Points, in no order, along strands that fork, close into loops and pass close to each other.
In the rows, zero is written as 128.
Two points are linked if the straight distance between their rows is under 95. Some points are linked to none.
(934): [145 120 142 112 126 123 108  98 120 128 147 147 173 117  67 140 153 131
 157 112]
(227): [123 120  97 135 152 118 127 104 186 147 136 118 166 104 147 133  92 100
 115 140]
(409): [ 91 112 121 139 154 148  83  44 156 130 105 128 183 116 117 144 149 129
  82  91]
(651): [151 122  85 150 129 130  58 163 146 153 168  87 108 119 128 142  98 122
 102 175]
(1187): [102 150 120 165 118 126 199 106 118 130 127  74 107 168 184 109  77 129
 123  72]
(508): [134 152 121 130  93 123 186 101  99 106 137  76  82 169 164 122  82 136
 115 103]
(1216): [ 71 126 149 108 160 139 126  76  83 101 123 146 121 192 139 118 133 177
  95 116]
(2): [147 119 157 115  93 177 135 155  79 149  78 144 121 121 142 156 131 162
  96 135]
(224): [153 132 107 109 102 127 134 118 106  88 145  89  84 160 147 144  90 132
 118 134]
(537): [ 80 162 104 113 141 161  59 124 152 113 114 121 166  95  67 157 142 131
  63 109]
(446): [103 127 158  98 122  98 183 148  88 128  83 145 141 174 162 124 155 147
 141 154]
(11): [141 132 105 166 129 167  76 118 111 167 171 126  95 122 104 133  82 157
 103 139]
(106): [163 109 151  90 129  95 143 185 146  88 123 152 113 120 126 123 181  89
 188 152]
(347): [162 133 114 103  97 138 103 150 117  99 171 107  92 133 115 150  93 130
 133 154]
(415): [160 148 146  89 135 151 168 134 104  77 129 192  86  97  88 127 152 121
 154 100]
(1148): [163  94 124 194 124 132  66 142 153 162 123 123 135 109 139 116 134 124
 131 137]
(394): [137 121 106 117 153 114 166  69 130  86 136 129 122 140 126 123 112 111
 132  85]
(896): [188 113 123 131 112  94 160 142 142 125 146 122 145 103  99 119 141  80
 203 103]
(458): [156 121 131  97 111 156  66 180 113 107 151 109  83 133  99 164 133 139
  96 173]
(643): [173 122 129 167 110 113 171 122 143 166 139 121 152  97 120 120 110  95
 178  77]
(1018): [105 197 143 108 119 113 209 148  74 125 152 162 109 137 147 103 127 167
 161 132]
(787): [140 145 148 136 103 184 212 146  52 167  74 129 105 141 165 132 114 152
 113 119]
(802): [ 71 150 136 100 126 114 142 165 122 121 137 153 137 151 135 125 108 167
 141 152]
(67): [167 102 101 128 170 116 105 152 191 123 144 132 131  93 140 137 118  75
 153 156]
(87): [190  75 115 165 135 113  89  93 127 114 127 111 144 148 123 110 147  87
 136 155]
(1017): [132 137 151 108  60 154  95 166 137 119  86  84 125  88 124 183 138 139
  74 114]
(641): [ 88 167 128 114 146 125 128 177 119 114 158 165  93 144 145 116  89 167
 140 146]
(456): [137 109 153 154 164 122 147 174 201 113  66 148  88 128 164  97 145  94
 145  76]
(858): [ 82 135  99 110 204 120 128 102 154  95 147 181 132 125 104 127 112 136
 146 128]
(598): [116 155 151 124 125 161 128 173  88 148 157 214 104 112 108 111 120 178
 138 135]
(719): [122 126  75 158  95 122 117  99 109 186 177  50 142 131 144 144  78 142
 117 157]
(727): [159 162 114 166 111 115 207 123 123 152 160 121 135 110 134  97 103 111
 193  79]
(1120): [137 118 173 113 106 134 120 158 135 136  92 188 139  99  99 129 166 139
 143 106]
(135): [115 141 111 161 142 114 131  96  70 133 181 128 118 176 149  93 101 165
 138 142]
(630): [132 133 147  95 140 123 125 165 163 105 119 183 117  91 104 135 133 125
 162 107]
(1047): [166 109  82 156 183 114 106 140 174 135 173 155 130 103 140 108 116  79
 142 190]
(671): [102 140 114 134 146 136  98 180 132 131 166 136  90 144 138 113  87 156
 128 158]
(4): [102 126 111 145 136 109 135  70  73 143 176 107 153 181 149 114 122 149
 149 131]
(666): [101 190 141 158 119 112 239 166 135 146 109  99  85 153 171  71 128 112
 156 101]
(676): [117 131 134 134 107 126  61 145 138 136 116 101 147 122 110 145 140 141
 105 138]
(186): [150  82 162 114 130  98  95 134 139  90  85 139 132 160 129 120 188 114
 140 147]
(824): [158 112  75 155 114 133 115 100 123 179 190  71 128 112 125 139  77 103
 100 193]
(102): [133 111 172 118  75 134 157  86 116 135  81  91 143 143 126 152 155 133
 111  54]
(434): [ 60 122 149  98 182  90 161 102 111  93  84 191 123 171 123 105 181 148
 151 124]
(1201): [100 119 111 140 184 108 167  92 180 127 107 167 141 109 137 113 118 104
 153  84]
(565): [ 91 141 127 126 138 155  60  81 135 105  97 116 176 104  76 161 164 136
  79  90]
(583): [139 132 127 153 133 174  87 111 117 131 140 152  90 127 115 130  91 167
  97 110]
(943): [148 156 134  77 141 139 154 172 137  75 155 176  82  93  99 142 106 121
 159 108]
(608): [ 87 159 147  88 136 111 214 179 101 119  88 144 113 162 185 110 126 155
 136 149]
(187): [142  91 108 182 117 130  79  86 153 157  97  75 188  95 147 124 151  87
  83 146]
(531): [121 150 121 127 145 178  55 129 164 123 124 143 131  82  69 161 129 145
  74 101]
(157): [145 121 149 134 109 198 175 155  55 170  61 153 122 129 159 158 121 158
  95 125]
(551): [109 178 144 121 116 129 171 156  85 137 171 181 109 117 116  98 114 161
 171 126]
(796): [121 134 111 119 103 119  99  90  96 154 170  80 197 141  80 155 142 139
 126 150]
(696): [166 118  95 172 131 138 118 111 126 158 177 135 131 102 116 115  93 108
 157 141]
(1042): [150 110 101 178 194 120 115 126 162 112 145 173 115 113 153  88 124  94
 153 143]
(163): [ 90 133 115 109 147 105 125 127 185 132 107 114 170 119 139 144  96 129
 131 116]
(305): [130 139 130 127 149 189  72 129 147 115 137 167  91 107  96 145  94 161
  86 104]
(556): [106 123 178 101  98 131 143 124  69 151 118 157 159 149 111 139 167 168
 134 133]
(6): [120  97 146 145 157 130 103  74 172 126  75 135 170 116 124 138 166 117
 117  76]
(925): [ 82 110 159  94 144  98 140 133 117 111  97 177 152 161 122 123 169 148
 147 146]
(1056): [154 116 137 178 165 151 123 153 181 126  95 162  90 116 159  96 115 106
 129  67]
(1140): [172 113 141 135 103 152  34 166 101 134 135 119  90 121  83 148 165 128
  95 171]
(281): [128 140 118 121  63 127  94 108  91 143 149  49 157 139 105 158 116 146
 118 144]
(400): [105 112 104 156 104 110 122  80  93 177 158  69 152 174 158 124  94 155
 131 143]
(576): [168  96 127 174 104 109  78 121 123 141 116 109 138 142 129 114 143 116
 137 138]
(276): [ 91 130 120  64 121  72 153 150 144  78 124 103 137 162 151 137 106 131
 144 155]
(10): [139 123 162  96 116 163 132 178 104 124 101 166 100 119 133 140 136 151
 109 143]
(250): [132 117 154 134  64 170  89 156 112 159  89 105 108  98 131 155 136 157
  82 126]
(383): [166  78 105 147 149 106 124  58 135 114 130 106 160 151 128 115 149  84
 136 137]
(544): [170 121 146 148 102 168  52 146 108 144 139 150 106 111  78 135 155 149
 111 144]
(291): [122 105  98 137 148 115 129  91 192 159 147 114 167  98 145 125 113  77
  77 186]
(112): [141 183 134 137  96 114 224 150 107 130 140 118 111 121 130 101 100 123
 177  74]
(1085): [111 141 145  87  94 165  86 184 153 110  94  96 102  96 142 177 117 148
  67 133]
(511): [143 136 139 145 119 163  59 174 139 159 156 167 114  85  74 145 123 142
 129 122]
(834): [113 100 162 138 131 102 120 115 158 130  75 149 162 134 128 118 167 130
 143  89]
(730): [129 139 117 160  88 133  51 139 123 157 126  72 149 101  96 148 150 125
 103 150]
(333): [159  96 166 108 117 102 118 175 124 107 115 151 121 144 134 117 174 118
 162 160]
(774): [143 116  78 160 125 154 123  81 141 197 183 102 138  97 121 135  90  98
  65 184]
(151): [112 141 134  96 103 121 109 148 132 125 133 116 139 139 112 155 128 155
 120 143]
(814): [132 109 107 148 131 142 136  59 164 183 167 122 167  85 122 125 117  94
  58 164]
(371): [123 133  84 161 151 139  62 154 135 170 176 118 114 134 122 128  87 145
 111 174]
(438): [ 97 119 120  80 130 113 114  75 117  87 130  91 154 163 117 154 131 137
 113 125]
(454): [114 169 112 169 131 106 217 125 126 135 133  83 105 159 179  80 101 120
 156  86]
(410): [136 114 156 101 107 167  77 219 151 120 109  96  91  96 160 180 141 139
  75 158]
(1194): [103 185 146  88 132 116 242 161  74 118  98 158 120 145 148 103 163 140
 157 142]
(841): [ 88 145 100  74 129  85 163 133 151  83 140  91 133 148 148 153  73 131
 149 119]
(909): [115 123 130  94  75 120 124  80  85 117 142  61 142 173 130 156 113 154
 109 130]
(221): [174 121 123 114 117  77 149 166 132  93 154 128 116 122 122 112 145  87
 206 147]
(236): [144  79 109 131 160 122 136  27 163 139 129 124 182 112 135 128 150  71
  99 139]
(146): [ 70 114 136  75 157 129 125  71 110  80 109 132 129 180 120 148 140 166
 100 114]
(1090): [165 111 120 181 156 134 107 134 164 145 126 159 114 114 149  99 120  99
 143 109]
(174): [153  96 116 160 147 133  65  90 171 121 100 109 179  99 109 132 164  86
 101 133]
(605): [159  97 165 113 114 165  95 194 129 127  99 137  80 112 160 148 143 133
  96 147]
(944): [ 79 154 149 101 168 104 200  90  94  92  85 163 104 176 145  99 196 137
 146 121]
(1030): [132 101 124 145 186 107 122 185 200 103 103 151 107 118 177 107 126  91
 147 118]
(91): [ 95 149 126 137 151 122 132  93  88 100 138 131 104 187 168  96 107 170
 109 116]
(783): [134 128 143 136 144 103 151 129 108  94 117 152 105 157 152  89 151 121
 156 123]
(958): [140 123  83 151 112 127  55 142 127 155 153  61 145 120 101 145 131 101
  92 186]
(470): [128 133 102 110 129 126 111  92 126 156 170 118 198 105  63 148 142 107
 132 146]
(972): [145 152 142 150  75 128 205 172  99 149 123 112  90 139 148 104 115 125
 156 102]
(497): [ 92 167 139 119 155 115 196  78  84 107 133 161 112 160 128  94 176 142
 159  88]
(159): [106 153 147 120 116  78 222 169 136 116  99 106 113 166 170  91 138 107
 179 114]
(559): [145 137 100 150 104 157 141  66 129 192 175 105 187  48  90 155 107 100
 105 124]
(1121): [ 83 132 116  85 129  95 157 128 192 108 104  90 152 123 153 154  86 118
 141 100]
(239): [110 131 145  84 118  80 176 175 141  92 108 108 118 157 174 121 126 116
 165 150]
(1096): [129 149 142 134 105 157 102 176 108 164 170 184 107  92  82 130 110 172
 152 131]
(977): [138 156 155 152 104 160 224 159  73 155  96 107  83 157 160  94 132 130
 127 107]
(862): [124 136 134 125 147 128 156  65  94 108 150 139 131 157 117 115 137 140
 143  87]
(1174): [155 132 141  96 133 134 134  93 106  85 143 172 117 119  65 136 147 127
 160 102]
(178): [136  86 102 140 167 130 108  49 182 122  97 121 173 101 134 133 158  71
  71 145]
(815): [122 102 172 138 108 111  95 150 149 159  76 162 176 106 116 124 181 142
 147 109]
(913): [130 108 107 105 197  94 102 175 197  87 133 154 118 113 141 128 127  85
 165 150]

A piece is all that can be reached along the links. How many separate loops has the piece of each point below (a circle has one, a figure eight two, a Y none), and how many tips (points with one link)?
(1174): loops 1, tips 1
(2): loops 1, tips 1
(456): loops 1, tips 1

A tip is a point with one link. Name the tips that can be reached along the links from each point below, in the order of the rows.
(347): (394)
(787): (186)
(913): (187)
